A landscape with many valleys, sampled at points; each row gives a point and its height.
From any point a ball rolls to the lowest of the 6 points nearest to it. It stops when none of these is lower. Distance is the straight distance between rows; heights are no part of it.
z970: [128  80 161 142 105 126 119 120  99 114 143  91 111 146 108 145 121 109
 111 139  79 145 149 101 134 114]  height 577
z726: [104 132 108 124 150 133 143 103 140 129 131 143 141 132 141  82 162 117
 168 118 141 116 161 162 155 119]  height 657
z290: [159 101 166 151 138 156 119 144 144 163 165 129 102  98 131 129 155 155
 117 133 136 113 111  96  65 145]  height 360
z112: [142 107 180  91 152 175 108 152 130 172 132 115  97 133 142 169 163 160
 112 139 166 127  79 111  72 139]  height 272
z916: [141 124 134 133 135 167 143 130 146 157 181 131 133 126 164 100 150 145
 107 114 108 139 123  55  93 180]  height 211
z973: [131  83 167 181 105 121 121 143 149 121 159 150  96 104  94 105 140 136
 151 175  89 112  80 124 118 132]  height 207
z884: [110  89 144 156 135 141 128 111 121 112 168 116 124 157 143  93 156  95
 125 125  75 152 179 111 140 129]  height 511
z921: [186 109 152 131 110 151 128 159 116 148 150  79 105  98  95 165 111 142
 100 166 118 125 128  67  77 123]  height 373
z208: [132 110 146 130 146 149 137 121 130 120 164 118 109 149 148 105 153 107
 128 123 104 128 153  95 129 134]  height 650
z15: [104  90 134 149 118  96 114  91  91  71 100 138 115 154 124 100 120  85
 135 135  92 116 146 158 154  99]  height 362
z485: [100 105  83 177  79  62  79 121 112  47 124 156 151 187 100  66  95 113
 155 119  97 123 104 172 137 104]  height 72
z246: [163 126 160  64 120 172  95 179 120 180 128  96 149 129 103 176 125 172
  90 129 166 145 104  69  86 114]  height 345
z599: [ 90 121 101 176 110 100 136 117 142  97 145 149 171 142 117  52 165 102
 181 127  93 123 145 124 140 129]  height 344
z790: [105 143 114  95 158 149 164 105 115 135 132 138 120 159 197 117 172 137
 123 102 157 132 152 148 150 114]  height 494
z66: [182  96 131 179  86 116 128 132 135 119 170  97 102  83  74 147 100 162
 119 150  93 134 117  72 103 147]  height 206
z358: [125 152  85 145 131  73 113 116 160  84  54 161 152 109 104 134  91 115
 165 111 130  98 141 220 173 123]  height 232
z135: [125 136 167  68 124 179  94 177 120 184 111 106 140 138 135 169 140 183
  73 117 178 162  89  71 108 108]  height 361
z626: [121 130 132 103 160 170 152 101 110 121 125 131 113 161 175 149 141 102
  92 119 120 121 152 156 145 105]  height 542
z574: [130 145 146  99 175 141 154 113 121 161 120 156 112 147 191 139 130 142
 106 123 162 128 132 160 134 126]  height 399
z572: [133 150 138 123 157 118 153 117 148 127  88 169  99  98 158 159 108 105
 170 158 163  96 130 196 145 126]  height 405
z134: [137 123 154  79 142 184 144 135 122 129 113 108  96 156 140 168 113 122
  79 126 134 137 134 117 119 116]  height 311
z494: [ 91 117  78 165  97  72  98 116 116  59 130 135 191 183 107  56 134  99
 183 109 106 133 135 152 136 125]  height 317
z293: [ 96  87 128 166  87  57  91 108 107  46 116 153 120 169  94  94  99  99
 152 127  81 114  89 189 135 104]  height 123
z898: [123 104 149 120 155 158 142 126 120 140 132 121  91 140 146 145 142 114
 115 147 119 126 135 125 129 110]  height 607
z173: [ 75 154 112 164 123  92 138 120 146  99 131 155 159 131 114  69 154 113
 200 148 111 109 126 148 140 131]  height 352
z510: [102 152 124 172 117  92 111 128 146 114 151 172 143 114 123  63 136 107
 203 159 132  93  95 141 100 145]  height 380
z803: [162 143 124  85 108 153 130 150 113 143 156  62 156 133 100 171  87 143
  74 138 138 144 152  50 121 115]  height 297
z60: [151  81 144 110 126 150 127 135 123 110 130  98 111 136 121 173 102  95
  94 138 102 140 149 116 127 108]  height 451
z230: [129  98 146 140 124 119 134 101 112  97 116 122  89 138 141 154 111  82
 112 149  84 129 147 162 158 119]  height 478
z18: [124 130  98 126 144 122 160  83 121  74  82 166 113 127 171 139 125  87
 122 116 128 106 191 176 183 115]  height 520
z262: [102 137 142  56 150 176 111 154 116 170 121 105 133 158 160 182 125 140
  68  97 154 170 110  99 134 113]  height 62
z689: [158 121 157 150 130 158 133 148 142 153 154 101 107 111 116 137 133 146
 100 144 115 139 133  64  85 140]  height 334
z867: [162 107 158 135 107 164 111 153 144 170 155 113  88  95 116 148 132 147
 126 147 130 123 110  82  79 150]  height 265
z963: [ 99 106 110 163  90  69  87 128 133  73 119 152 139 158  78  74  79 124
 157 154  91 118  58 168 132 113]  height 91
z677: [169 147  66 133 105 130 166 120 104 156 155  66 173 117  95 159  65 153
  99 131 100 160 149  36 117 145]  height 314
z14: [112 119 129 127 140 148 145 110 110 122 145 123 116 155 150 111 149  91
 145 118 115 129 163 127 169 132]  height 582
z373: [ 82 163  94 137 135 114 141 105 150 130 137 157 136 117 136  68 173 125
 183 107 154 105 158 145 151 130]  height 645
z498: [107 188  99 139 146  86 144 120 177 113  73 170 132  72 103 132  85 137
 175 121 145  98 120 222 148 153]  height 324
z392: [ 99 138 133 150 140 108 133 103 132 132 142 150 116 126 127  79 160 100
 173 137 125 113 132 155 138 128]  height 523
z148: [147 127 147 177 117 146 145 140 147 121 162 139 121 124 133  89 157 107
 146 130  85 146 143  76 112 168]  height 367
z179: [128 102 145 149 121 110 134 100 107  86  88 148 107 122 143 132 105  86
 154 153 105 101 130 196 166 111]  height 331
z762: [123 105 157 120 128 135 141 122 123 122 157 111 130 143 138 129 130 106
 120 137 102 137 136 114 123 121]  height 662
z629: [ 92 157 133 148 149 105 139 110 156 133 148 176 132 105 134  86 172 131
 190 138 152 109 126 146 118 144]  height 519
z6: [107  94 134 153 112  93 114 121 129  94 133 151 111 149 111  95 119  87
 157 168  99 118 110 159 141 120]  height 234
z200: [ 89 160  85 140 134  93 146 106 140 103  91 156 148 116 105  96 150 121
 188 105 156 102 177 181 183 127]  height 285
z338: [112 173 133 107 168 115 143 114 119 180 129 157 108 130 197 108 176 170
 133  90 187 143 127 172 135 133]  height 396
z639: [156 128 159 157 146 152 137 137 139 157 180 139 118 121 145 101 175 140
 128 122 124 128 109  78  88 162]  height 306
z547: [111 131 111  72 133 180 124 161 124 156 156  65 164 147 127 156 111 133
  55 111 115 159 142  54 123 106]  height 370
z835: [130  96 137 106 134 152 128 127 100 122 144  86 115 149 143 164 118 105
  81 135  96 148 160 109 141 103]  height 601
z753: [152  99 138 141  93 132 126 138 113 123 164  85 126 131 109 138 132 129
 119 128  79 156 157  59 117 129]  height 293
z839: [118 118 149 117 152 181 113 144 132 177 149 125 150 150 161 118 157 169
  84 104 153 162  90  84  86 134]  height 498
z622: [108 130 135 140 114  93 131 109 137  91 105 161 134 128 142 107 128 100
 164 143 123  91 119 195 149 113]  height 428
z794: [103 131 109 132 148  86 146  85 111  94 102 159 137 149 153 101 146  90
 158 118 122 105 192 167 179 123]  height 446
z462: [134  77 141 150  99  97 109 111  96  68 118 128 105 147 115 140 117  84
 112 145  70 130 137 156 153 114]  height 355
z563: [131 154 151 112 169 122 149 101 119 173 113 150 100 124 192 132 163 144
 134 131 162 120 150 175 128 145]  height 402
z564: [ 96 130  76 150 132  64 113 111 112  44  86 146 162 146  91  98 116 107
 173 106 138 103 143 191 173  97]  height 189
z324: [ 99 130  99 143 117  69 112  97 136  73  70 163 141 125 117 122  77  96
 181 137 123  98 101 214 148 104]  height 291
z781: [160 147 121  93 119 172 104 179 125 187 139  91 151 127 114 165 125 189
  80 128 164 159 111  27 102 126]  height 419
z17: [131 157 103 141 129  93 129 101 150  90  61 169 133 101 125 138  82  92
 148 128 131 107 125 219 170 132]  height 57
z955: [123 181 105  97 170 101 139 125 134 165 108 165 127  76 169 120 154 197
 136  75 198 124 163 189 184 183]  height 351
z506: [113 108  98 161  71  67  82 117 124  67 131 154 153 168  91  62  84 101
 177 139  89 131  84 151 124 112]  height 88
z368: [102 175  87  96 159 102 167 117 142 131  88 148 141 103 135 116 137 141
 156  89 174 102 190 189 197 129]  height 279
z931: [127 120 155 101 129 178 106 163 118 190 124 116 132 158 153 136 168 170
  90 121 156 152  87  78  78 124]  height 441
z697: [136 117 136 138 130 172 136 125 129 135 165 101 127 145 146 101 143 120
  96 116 107 159 156  63 121 131]  height 447
z4: [ 96 122  69 139 110  50  98 114 142  66 115 143 152 158 100  81  90 123
 176 127 114 117  80 217 126  94]  height 115
z841: [160 115 148  85 126 162 118 162 107 146 116  71 112 125 108 201 114 143
  87 142 137 145 141  81  98 105]  height 231
z116: [107 100 127 169 101 107 120 117 124  84 151 155 125 144  96  83 117 102
 164 138  88 118 119 139 147 122]  height 164
z666: [166 101 174 126 143 145 148 137 127 144 137 124  82 109 137 166 138 121
 119 155 133 108 101 137 107 121]  height 165
z722: [100 162 117 116 166 138 175 108 131 134 105 163 115 124 176 126 148 118
 154 109 155 118 163 172 159 127]  height 368
z663: [157  99 164 102 155 155 146 133 133 128 126 104  85 137 126 167 118 115
 100 145 115 131 128 134 118 116]  height 440
z705: [168 141 126 126 119 167 119 156 135 174 157  94 139 115 124 164 131 190
  97 134 146 154 105  53  68 162]  height 298
z136: [130  92 150 187  88 110 115 133 129 102 170 146 100 117  99 112 121 110
 145 159  78 129 114 124 110 125]  height 145
z29: [121 131 188  95 155 160 110 147 106 194 114 144 119 156 162 164 141 178
  74 101 179 156  62 128  92 136]  height 268
z390: [ 99 169  57 126 133 107 151  93 136  87  73 166 154 106 125 117 115 100
 154  84 150 108 211 177 194 138]  height 277
z351: [114 105 134 137 132 147 146  97 107 102 156 133 119 164 139 113 147  82
 122 129  85 138 171 117 157 118]  height 97
z11: [112 141 116 137 145  94 144 103 128 106 100 153 124 113 133 121 116 113
 169 151 122  97 146 205 158 130]  height 340
z915: [ 94 171 113 111 167 105 157  98 122 160 124 161 122 117 163  94 164 145
 166 115 183 119 151 177 164 157]  height 427
z570: [111 143  93 144 125  71 111  92 120  57  54 168 143 132 123 109  90  91
 162 117 143 101 148 203 174 118]  height 258
z946: [112 147  88 105 154 113 154 106 133 116  84 155 124 124 150 122 121 116
 156  97 152 113 189 184 175 134]  height 283
z291: [ 95 139 120 157 142  82 132 127 170 143 145 161 142 100 132  91 140 122
 194 158 163  88 111 183 109 139]  height 168
z682: [141  98 151 136 129 115 138  90 117  89  75 146 101 134 151 151 108  84
 120 153  97 116 147 178 168 108]  height 391
z323: [185 120 140 172 133 164 128 133 145 158 175 115 139 112 128 116 140 150
 118 119  93 152 124  53  97 193]  height 108
z541: [200 144 106 144 106 171  98 160 126 199 141  94 176 104 122 147 119 207
  72  96 162 156  92  13  81 180]  height 417
z571: [109 168 144 109 156 145 147 102 120 173 155 162 112 143 193 105 187 153
 115  96 179 139 128 145 114 136]  height 506
z918: [ 93 119 127 175 131 108 123 115 131  90 136 151 142 115 105  85 118 108
 178 142 107 105  93 141 139 120]  height 224
z174: [ 97 147  82 125 133  45 126  93 135  71  79 151 174 128 114 110  93 109
 174 109 133 106 133 220 163 109]  height 269
z117: [151 147 130 110 125 155  85 158 128 200 143 109 171 127 135 134 144 203
  69 110 155 174  75  39  78 172]  height 430
z758: [120 135 102 150 121  85 127  82 130  79  62 178 130 131 154 137  90  82
 149 127 112 111 130 203 170 110]  height 204
z452: [115 154  99 124 127 102 146  96 136  95  84 166 127 111 143 129 110  96
 172 113 141  91 162 187 177 118]  height 243
z529: [117 141 152  93 166 176 123 131 118 182 120 153 114 155 193 129 161 157
  85  82 170 162 102 140 102 121]  height 336
z711: [133 168  77  97 109 165 118 151 115 166 159  61 197 142  99 151  89 150
  81 125 135 165 156  26 146 132]  height 322
z670: [164 104 144 134 122 144 135 159 131 143 162  85 120 106 104 149 130 140
 108 139 108 151 128  82  93 137]  height 158
z688: [136 111 147 109 151 156 147 114 116 108 101 136  98 138 159 171 107  76
 103 134 111 126 143 168 150 106]  height 422
z975: [121 118 142  89 138 180 136 139 109 143 165  93 138 168 152 136 145 117
  66 108 112 147 149  82 117 119]  height 600
z786: [ 80 126  79 143 125  81 127 110 107  72 114 147 160 164 124  84 140  90
 159 114 121 114 170 144 175 110]  height 339
z935: [ 71 135  91 158 130  94 117 110 122  84 129 146 158 146 123  65 144  94
 181 113 121 116 138 144 145 124]  height 284
z805: [141  97 147 128 143 162 130 137 138 149 165 104 120 147 140 128 157 127
  93 124 109 135 136  89 112 133]  height 487
z768: [156 126 143 108 135 167 129 153 131 176 166  94 123 114 128 140 150 149
  86 119 129 158 122  68  76 142]  height 453
z229: [111 141 120 101 171 159 154 102 117 125 126 136 103 143 166 114 158  95
 136 114 129 128 176 154 162 117]  height 517
z423: [137 151  73 151 123  61 126 112 159  60  29 170 172 123 115 137  47 120
 160  96 120 101 144 220 169 116]  height 332
z227: [171 118 161 108 131 173 104 177 123 192 131  97 125 128 119 161 135 180
  87 134 156 139 103  52  76 142]  height 443
z159: [ 83 119  66 149 114  56 108 133 127  58 105 143 170 155  96  77 101 104
 179 113 121  91 127 186 134  92]  height 141
z327: [165 104 108 168  83 123 136 134 105 136 169  77 141 144 112 144 111 125
 102 114  82 163 171  51 126 156]  height 185
z748: [140 113 182 112 150 149 151 140 123 162 129 153  98 132 167 140 161 133
 118 135 162 120 105 136 105 130]  height 397
z244: [143 128  87 128 127 145 155 125 120 153 156  53 165 132 131 140 100 131
  86 125  95 157 182  46 130 145]  height 240
z524: [117 143 138 149 161 116 125 108 133 133 120 163 114 106 138 107 156 113
 174 156 150  91 123 181 137 146]  height 438
z948: [119  81 130 168  72  77  85 114 119  71 139 131 111 148  88 101 109 108
 125 147  68 129 107 151 127 115]  height 167
z767: [106 134 143 119 158 148 160 120 125 155 141 155 117 137 171 121 170 121
 131 122 149 118 137 155 125 121]  height 545
z430: [ 99 166  97 149 147  84 141 125 147 134 112 144 128 100 104  95 141 121
 182 122 146  92 144 197 146 129]  height 398
z237: [ 98 155  78 121 144  84 153 114 116  97  82 145 159 114 123 103 147 104
 171  96 162 102 177 185 178 118]  height 143
z211: [121 118 166 135 147 148 139 132 129 139 160 140  91 138 142 131 160 116
 139 143 127 130 114 128 102 119]  height 580
z581: [186  93 122 182  59  99 139 137 124 139 153  79 123 101  81 153  90 124
 115 148  83 147 153  73 119 129]  height 295
z801: [140 129 159  88 138 172 126 164 127 149 137  96 134 144 124 168 134 149
  73 113 137 156 125  74 103 124]  height 469
z3: [ 88 159  92 141 139  65 115 117 147  98  98 135 160 123  98 110 117 122
 179 123 138  96 165 190 162 121]  height 353
z690: [101 185 102 112 151  95 143 125 150 106  69 154 144  94 122 136 114 128
 162 101 141  94 179 198 190 139]  height 328
z98: [ 92 135  99 155 112  70 107 116 173  95 141 165 148 105  80  75 106 110
 193 176 122  94  64 169 106 108]  height 316
z860: [110 131 165  73 149 196 109 148 113 171 119 120 117 167 153 149 165 167
  57 106 145 165  92 108 109 119]  height 308
z310: [159 124 161  67 120 167 127 150 109 127 127  55 137 123 116 199  97 124
  82 149 138 144 140  82 124 113]  height 122
z61: [114 128 141 147 142 133 128 116 145 136 153 151 108 117 147  99 176 113
 163 154 135 115 139 136 120 141]  height 578
z613: [112 132 146 124 155 135 133 117 142 172 146 161 109 140 166 100 183 147
 149 117 163 120  98 137 112 141]  height 526
z849: [164 150 133 102  98 166  97 161 135 211 126 108 166 107 113 150 123 187
  83 115 193 154  90  31  82 145]  height 452
z821: [113 147 127  54  96 175 113 177  99 178 130 105 164 128 103 161 115 166
  58 114 158 175  96  43 137 117]  height 266
z16: [187 130  96 168  83 107 151  99 115 149 166  78 147 112  89 163  79 140
 101 126 102 154 153  57 111 144]  height 302
z50: [ 90 154  72 120 131  84 140 102 127  69  84 160 154 136 124 109 100 110
 159 109 139 102 168 190 179 103]  height 274
z907: [153 119 187  73 161 173 128 144 133 161 113 128  88 125 144 188 134 163
  91 131 184 124  84 127  81 132]  height 197
z93: [146 126 143 135 129 172 113 148 138 189 163 121 130 128 129 127 166 163
  92 128 130 144  97  48  70 153]  height 404
z335: [ 79 141 111 147 120  63 115 109 150  88 120 147 166 122 100  79 117 112
 184 147 141  98  93 183 135 106]  height 286
z128: [ 95 165 112 137 144  87 133 121 159 121 110 166 130  77 117 116 116 120
 182 121 148  87 109 204 146 136]  height 330
z328: [ 96 105 141 151 113 107 114 100 107  81 141 149 130 146 122  90 115  92
 136 152 102 125 139 169 168 116]  height 333
z895: [124 178  86 135 141  81 152 130 173 102  57 166 134  76 105 128  84 115
 173 106 137 105 141 226 178 125]  height 249
z500: [144 166 119 105 165 107 155 114 138 153 103 162 115  91 172 104 137 155
 163  95 168 119 168 198 175 168]  height 337
z815: [ 75 164  96 123 149  86 140 115 166 127 119 141 144 105 116  78 151 114
 192 120 144 115 153 187 164 140]  height 449
z519: [ 90 128 164  69 130 163  71 145 111 175  83 132 152 146 140 159 154 207
  67  73 195 180  39  85 121 101]  height 383
z534: [137 130 117 119 131 176 144 156 116 137 169  85 161 142 129 132 148 124
  73  99  93 168 172  51 124 139]  height 407
z591: [164  89 134 126  84 128 134 133  98 114 132  66 105 119 103 189  89 123
 102 152 116 145 143 103 103 103]  height 418
z72: [163 111 163 101 127 158 114 169 128 159 157  85  98 123 115 183 141 162
 100 140 146 129 108  87  60 133]  height 394
z795: [130  83 125 171  73 110 114 119 110  92 155 134 126 141 103 106 119 101
 127 118  68 159 148  98 140 159]  height 181
z405: [145 120 128 137 124 166 142 133 144 146 188 110 138 138 141 113 157 145
 106 113  96 144 129  60  93 155]  height 225
z118: [ 80 145  72 139 139  85 121 115 149  95 121 139 165 121 115  73 144 110
 186 128 143 106 149 168 152 136]  height 412
z152: [164 119 158  57 131 171  97 183 124 168 100  86 131 119 116 187 123 169
  76 140 187 140  92  69  84 108]  height 264
z444: [115 113 163  65 115 166  78 180 116 194  79 126 129 127 129 163 131 214
  74  94 195 155  44  67 105 106]  height 388
z248: [ 86 150 114 166 130  84 137 141 173 119 139 155 155 109 106  73 131 127
 210 139 146  92 108 176 104 135]  height 327
z611: [118 121 147 181 130 118 124 114 159 132 161 156 107 108 129 100 143 120
 183 162 127  88  97 142  97 134]  height 482
z709: [101 143 160  58 111 162  82 187 122 169 120 106 148 127 130 164 145 180
  67  81 173 161  67  46 146  98]  height 329
z70: [125 138 140  63 161 185 128 171 128 143 119  94 131 156 152 171 131 136
  63 126 126 167 124  91 138 106]  height 248
z308: [123 142 140 127 159 126 166 125 142 159  91 180  81  81 178 154 133 146
 158 146 172  88 105 206 127 131]  height 387
z345: [173 166  95 110 123 167 108 157 113 182 162  88 186 135 129 151 112 193
  80 121 148 159 114  12 118 165]  height 403
z256: [165 117 160 109 169 155 158 127 118 120 100 151  84 133 155 178 117 109
 114 145 133 114 122 152 136 119]  height 439
z51: [128 106 162 183 120 141 126 144 149 139 177 140 109 123 122 117 152 109
 159 132 102 123 106  81 114 138]  height 304
z945: [179  93 153 185  91 154 126 148 151 155 178 109  70  64 108 140 128 164
 123 157 110 111 104  75  68 158]  height 124
z993: [ 97  95 122 183  90 117 117 116 121  62 139 136 142 148 115  75 133  88
 170 130  85 121 145 118 141 123]  height 212
z531: [160 144 100 130 134 165 145 138 134 158 180  89 155 125 113 122 110 145
  97 116 105 172 129  32  95 175]  height 147
z238: [ 83 168  92 150 144  90 127 133 160 138 124 154 150  98 109  82 147 143
 200 115 163 106 126 177 134 135]  height 416
z147: [156  73 159 130 111 127 125 114 111  79 103 133  93 128 126 156 104  94
 110 154  91 127 122 157 145 112]  height 450
z906: [145  77 158 134 108 107 125 129 119 110 133 105 100 123 119 160 126  97
 117 145  89 127 127 131 140  99]  height 464
z142: [185 110 110 149  67 105 139 125  92 128 149  60 115 128  91 167  72 141
  93 137  92 150 151  74 119 115]  height 456
z925: [133 118 161 101 170 144 133 119 115 148 132 138  96 136 151 133 158 145
 108 131 127 126 109 137 104 126]  height 488
z443: [128 188 110 118 154 107 135 130 166 158  74 161 113  71 125 110 127 170
 179  98 177  99 151 212 170 168]  height 338
z938: [175 138 107 119 108 152 143 146 112 169 165  59 158 116  95 171  95 161
  99 146 131 136 142  40  89 146]  height 267
z195: [180 152 109 127 117 174  88 157 155 185 157 113 183 127 134 146 124 197
  72  97 135 164  84  13  85 202]  height 411
z21: [219 155 102 139  93 141 136 147 139 168 147  82 139  87 104 168 108 175
 108 143 150 123 111  33  70 162]  height 210
z619: [106 136 143  90 149 171 150 127 113 127 132 120 123 173 154 134 154 121
  90 110 114 139 153 130 149 117]  height 646
z79: [104 135 123 132 142 135 160 112 136 137 172 155 142 137 158  68 180 110
 165 119 131 127 132 107 131 142]  height 709
z995: [113 110 145 145 136 113 128 120 136 109 129 157 103 110 117 124 124 104
 172 183 112  99  98 180 138 118]  height 354
z189: [124 106 142 104 147 161 150 111 108 102 117 108 113 158 156 160 127  74
  93 126  99 125 177 144 157 122]  height 508
z209: [107 109 110 159  79  75  80 125 137  64 126 151 148 151 105  74 109  99
 154 141  86 127 102 180 135  97]  height 101
z305: [116 167 103 137 136  87 136 123 162 116  90 168 127  71 115 139  84 117
 168 127 141  95 120 232 170 141]  height 244
z378: [103 102 134 160 103 100 111 116 124  62  98 150 121 149 100 117 106  82
 167 155  97 112  94 182 153 104]  height 208
z233: [133 139 125  45 113 178 113 174 117 152  95  81 165 151 105 191  93 128
  52 118 150 165 134  67 143 100]  height 223
z224: [113  83 145 177  79  95 104 113 108  73 143 129 141 153 107  85 123  84
 140 128  72 139 138 113 156 136]  height 166
z210: [140 155 144  93 177 142 138 104 112 175 112 174  96 129 206 132 142 169
 117 108 193 135  98 174 115 136]  height 374
z652: [108 162 118 162 150 106 137 114 167 131 160 165 151 119 137  56 196 121
 187 121 143  99 134 125 133 150]  height 728
z321: [128 141 165  76 172 185 123 155 123 173 105 133 121 174 170 178 142 162
  73 125 155 145  90 119  98 100]  height 281
z402: [163  82 139 110 106 145 120 125 106 107 113  69 109 125 111 202  88 110
  82 142 103 143 149 121 126 116]  height 290
z741: [135 151 130  62 102 164  92 179 116 193 125 104 158 124 121 159 120 181
  74 110 186 157 105  27 116 124]  height 350
z655: [155 138 158 106 162 147 169 109 127 136 111 164  82 116 170 166 132 128
 129 143 169 110  97 185 101 126]  height 429
z957: [ 79 113  84 152  96  62  93 109 129  60 109 137 159 171  95  66 112 112
 175 141 105 117  95 188 135 113]  height 98
z557: [109 134 125 158 121  90 103 108 113  84 126 138 151 155 108  82 132 102
 193 147 102 116 133 170 150 102]  height 109
z621: [191 150 123 127  98 150 127 134 128 181 144  92 146  88  93 179 102 177
 109 133 155 136 120  40  63 145]  height 107
z286: [133 161 134 145 155 119 151 121 159 151  89 182 100  61 131 149 107 132
 170 156 155  77 118 216 146 139]  height 358
z199: [179 131 122 153 108 142 136 132 137 137 174  82 118 104 113 143 120 144
 108 117  80 156 152  64 116 160]  height 59
z942: [130 126 156 162 142 140 134 115 142 160 165 160 120 119 154  81 190 134
 140 128 133 120 126  98 107 179]  height 501
z657: [170 150 146  88 111 165 106 176 122 188 127  82 135 102 100 178 119 187
  90 154 169 125 111  48  52 140]  height 310
z88: [105 155 127 140 147 102 130 108 128 115 103 154 128 124 116 109 146 101
 165 124 136 101 143 188 154 135]  height 382
z395: [167 121 164  79 163 175 136 171 131 145 109 111  96 129 141 205 120 130
  89 145 146 144  96 123  93 116]  height 74
z438: [144 148 150  37 145 178 118 167 118 158 111 107 141 140 127 194 115 151
  71 126 158 159  99  84 111  97]  height 238
z212: [187 113 110 131  75 132 148 138 107 142 142  42 133 104  75 185  88 148
  99 163 118 133 163  79  93 125]  height 372
z759: [ 87 136 118 163 127 133 147 100 127 109 155 166 146 147 138  68 161  97
 164 133 125 127 141 128 147 117]  height 509
z874: [ 94 164 130 128 150 105 152 120 142 164 116 170 113  85 150 120 140 151
 171 127 171  97 131 189 139 145]  height 401
z56: [148 104 158 142 128 133 129 128 131 134 142 114  94 116 131 143 136 113
 122 157  95 135 136 128 115 124]  height 458
z375: [157  77 158 147 107 126 117 126  99  96 132  86 101 141 114 156 117  99
 100 146  93 138 143 119 137 101]  height 533
z551: [157 121 126 131 134 157 134 139 127 138 155  57 133 118 118 159 115 139
  86 118 119 158 157  65 107 112]  height 442
z449: [170  91 107 175  49  86 119 116  91 110 169  91 115 108  72 159  91 137
 109 125  63 150 141  69 127 133]  height 408
z37: [142 149 106  93 114 177 118 166 125 172 157  77 160 142 120 147 121 148
  78 116 131 165 141  39 104 131]  height 369
z829: [151  84 157 138  99 136 146 137 128 116 152  98  80 104 109 156 123 110
 126 168 101 123 123 108 106 124]  height 83
z757: [119 159 139 100 169 138 148  97 110 190  91 161 104 129 203 124 149 197
 112 103 194 137 112 181 149 136]  height 381
z550: [132 116 142 132 153 145 152 121 122 122 121 138  88 120 151 149 137 104
 122 155 135 110 128 174 134 111]  height 486
z793: [137 164 129 109 149 133 169 115 134 125  91 159 108 115 165 145 120 114
 137 125 136 104 139 186 153 119]  height 423
z8: [169  83 137 169  90 132 126 123 126 138 154  86 106  88  90 152 105 148
 111 154  84 147 145  79 102 130]  height 287
z595: [116 119  85 138 107  39  92 128 107  55  90 147 159 164 102  90  86  95
 153 122 125  98 109 204 152 107]  height 116
z671: [ 88 120 105 183 106  95 117 109 116  40 139 149 154 159 110  66 148  76
 178 122  89 123 145 134 155 122]  height 276
z487: [140 109 149 100 135 168 138 120 116 124 119 105 104 156 153 155 144 109
  94 121 105 151 141 133 122 122]  height 518
z733: [130 167 123 130 145 100 126 138 165 146  71 171 133  65 112 129  93 157
 176 112 162  98 131 204 158 168]  height 319
z606: [164  99 155 102 140 163 144 130 135 108 101 107  92 143 133 199 108  88
  99 149 100 132 136 158 120 108]  height 375
z377: [152 139 162  60 144 176 105 178 119 157  92  95 129 130 112 195 122 153
  76 142 163 147  99  90 103 102]  height 213
z850: [116 152 142  98 149 183 138 163 133 179 168 124 134 148 154 122 164 163
  75 101 137 153 114  63 111 144]  height 594
z364: [137 113 131 167 115 160 136 111 114 113 170 102 126 136 112  91 143 114
 113 119  68 156 141  65 137 162]  height 400
z631: [112 126 135 128 141 149 136 112 127 146 171 126 109 160 155  88 161  98
 120 134 115 128 149 114 132 136]  height 690
z889: [142  70 150 158  77  99 113 125 123  95 144 117  91 116  89 130 107 113
 117 146  75 138 110 113 140 122]  height 241
z36: [137  93 153 182  97 111 121 123 127  98 157 127 113 131  98  91 134  90
 143 138  75 137 129 103 137 135]  height 61
z976: [ 96 103  69 135  85  27  72 124 109  45 108 162 149 195 119  76  95 117
 137 117 107 122  82 199 103  97]  height 96
z604: [116 129 141  97 160 179 155 138 118 150 148 119 111 161 172 134 164 121
  80 128 138 150 137 123 133 106]  height 701
z161: [ 92 162  92 143 137  70 115 127 156  82 103 151 143  97  89  99 104 136
 181 136 133  93 106 208 132 111]  height 335

Call two points neighbours if one is among the 6 nearest of the other. Go from one point of each pair to the other, from neighbour to neighbour, staying as low as possible. Name the highest point that can't be avoided.
z237, z557 | z570
z291, z36 | z248
z199, z945 | z66
z351, z557 | z189
z310, z262 | z438
z310, z621 | z803
z17, z237 | z452
z310, z395 | z377
z557, z36 | z116

Where does a ball stop that starts at each point below?
z574 | z395
z338 | z395
z655 | z17
z208 | z199
z571 | z395
z757 | z395
